A landscape with many valleys, sampled at points; each row gives a point and its height.
From any point a ball rolls to the lowest of the 4 points nearest to it. It stops when none of these is lower. Distance is the straight distance between rows; heights are no part of it.
k_70 (h 3.86):  77  93  63  64 106  85 102  92  80
k_879 (h 4.60):  51  33  77  85  75  90 149 101  55
k_208 (h 1.33): 106 128 107 143  96 108  88  90 134
k_359 (h 1.40):  77 153 101 129 118  90  53 106 141
k_720 (h 3.42): 170 108 141  81 114 109  91 104 106
k_808 (h 1.21):  84 143  96 108 122  90  66 108 126
k_526 (h 2.42):  89 158 170 130 125 105  24 127 148
k_289 (h 5.76):  57 123  56 119  98  96  93  91 112
k_825 (h 3.65):  90  72  66  32  99  71 112  85  56
k_993 (h 3.82):  65  45  55  47  83  73 137  70  41
k_840 (h 1.28):  29 103  86 176  87 111 112 115 126
k_909 (h 2.79): 188  81 143  78  95 111 111  96  90
k_248 (h 1.72): 127 134 139 179  90 115  75  84 157
k_777 (h 4.40):  92  82  69  37 116  79 101  94  66
k_738 (h 0.90): 110  84 100  39 120  86  95 107  69
k_393 (h 1.42): 132 114 109  97 105 101  91  99 106
k_651 (h 5.75):  54 107  46  99  94  92 104  89 101
k_424 (h 0.77): 133  79 106  38 114  85 103  97  71
k_619 (h 3.83): 117  94 117  40 128  95  89 117  74
k_963 (h 2.57): 164  84 125  63  99 101 107  96  87
k_818 (h 2.10): 117 107  90  66 116  92  88 105  92
k_524 (h 1.22): 124 143 149 113 126  98  58 118 134
k_34 (h 0.81): 101 141 106 124 113  90  71 105 133
k_252 (h 3.75):  81  61  72  96  78 105 133  91  75
k_744 (h 3.56):  38  59  76 135  92 105 142 127  90
k_76 (h 6.76):  38 109  31 102  99  88  99  87  89
k_404 (h 1.65): 110 148 146 126 131  96  47 124 146
k_243 (h 2.18): 104 123 108  76 129  91  77 117 103
k_642 (h 4.23):  38  76  80 153  88 112 129 117 102
k_782 (h 1.43): 140  72 121 110  80 119 131  90  95
k_715 (h 1.56):  92 134 105 155  95 101  76  86 146
k_632 (h 2.13):  57 147  71 123 112  89  68  99 126
k_372 (h 1.58):  78  81  90 137  78 118 126 102 102
k_551 (h 3.85):  26  68  73 151  92 103 133 129 101
k_552 (h 1.70): 148  78 114  83  82 108 117  85  88
k_903 (h 2.77):  67  58  86 123  77 110 141 112  80
k_739 (h 1.23):  93 116  92 136  90 109 103  92 120
k_71 (h 2.31):  64 116  92 163  79 113 106  96 126
k_194 (h 2.06): 143  74 104  65  91  98 114  84  76
k_85 (h 1.19): 112 149 123 141 110  95  57  95 157
k_986 (h 7.99):  22 126  26 125  98  93  96  91 108
k_914 (h 1.73):  81 136  71 108 115  89  84 102 112
k_352 (h 4.91):  77 114  58  83 108  90  97  91  94
k_129 (h 1.55):  84 135  94  92 122  87  74 113 117
k_332 (h 2.49): 131  93 105  50 117  90 100 104  82
k_740 (h 4.62):  61   8 101  88  69  83 164 112  49
k_912 (h 1.69): 121  72  96  89  78 103 124  84  83
k_377 (h 4.30):  87  30  98  87  68 104 149  96  60
k_228 (h 1.29): 106 146 174 107 128 114  45 133 126
k_827 (h 4.53):  36  90  58 134  84 108 120  99  94
k_982 (h 2.90):  92  55  72  58  91  83 127  78  61
k_234 (h 1.57): 104 117  87 102 106  99  94  96 112
k_748 (h 2.44): 100  84  73  75  95  96 113  88  78
k_780 (h 0.44): 136  99 114  67 111  93  90 104  88
k_481 (h 5.41):  71 109  63 108  93 103 104  95 101
k_433 (h 2.09): 178  95 135 102  92 113 110  89 101
k_841 (h 2.50): 120  58  95  55  86  91 123  76  66
k_271 (h 3.20): 102 100  85  52 123  87  90 106  80
k_868 (h 1.41): 145 132 144 100 115 104  74 107 125
k_938 (h 4.38):  60  83  46  75  95  93 115  83  74
k_839 (h 3.70): 113 117 130  57 127 106  78 127  85
k_459 (h 3.77): 131 112 143  61 130 105  76 131  92
k_261 (h 1.84):  90 152 122 128 127  90  44 113 151
k_365 (h 0.97):  99 100 104 138  83 118 117 100 110
k_581 (h 2.12):  94 120 118 179  83 116  91  90 149
k_302 (h 4.52): 129  40 121  87  62 107 144  87  68
k_262 (h 3.74):  52  73  61 111  77 103 129  95  81
k_132 (h 1.14): 129 129 120 121 108 102  84  96 130
k_838 (h 0.92): 149  92 144  40 124 105  86 126  74
k_246 (h 1.68): 109  90  85  99  88 107 112  88  92
k_812 (h 1.71): 155  93 121  94  91 116 112  90 102
k_43 (h 5.24):  52 110  62 136  85 103 107  96 110
k_345 (h 1.26): 118  82 111 120  77 116 124  94  97
k_622 (h 5.62): 180  88 158  53 117 102  96 117  85
k_584 (h 1.66): 137 105 117 127  92 111 103  90 114
k_54 (h 3.10): 104  69  79  44  99  79 113  82  66
k_829 (h 0.54): 113 140 130  99 122  98  70 113 119
k_351 (h 0.55): 133 118 177  63 128 122  73 136  91
k_415 (h 1.53): 120 122 123 164  89 115  93  88 141
k_878 (h 3.43):  65  63  52  64  87  80 128  74  58
k_176 (h 1.83): 152 103 134 118  87 116 106  93 110
k_572 (h 4.15):  19 106  61 158  85 107 112 101 109
k_573 (h 2.02): 164 115 134 116  97 117  92  98 125

Where does a ball stop that starts at each point below?
k_986 -> k_840
k_903 -> k_365
k_404 -> k_829
k_246 -> k_365

Call two points neighbours if one is among the 4 nearest of the other. Go from one point of each pair to the other, from neighbour to neighbour, staying as low as possible. Name the highest point that can't be avoided.
k_829, k_780 -> k_393
k_365, k_34 -> k_208
k_840, k_34 -> k_71
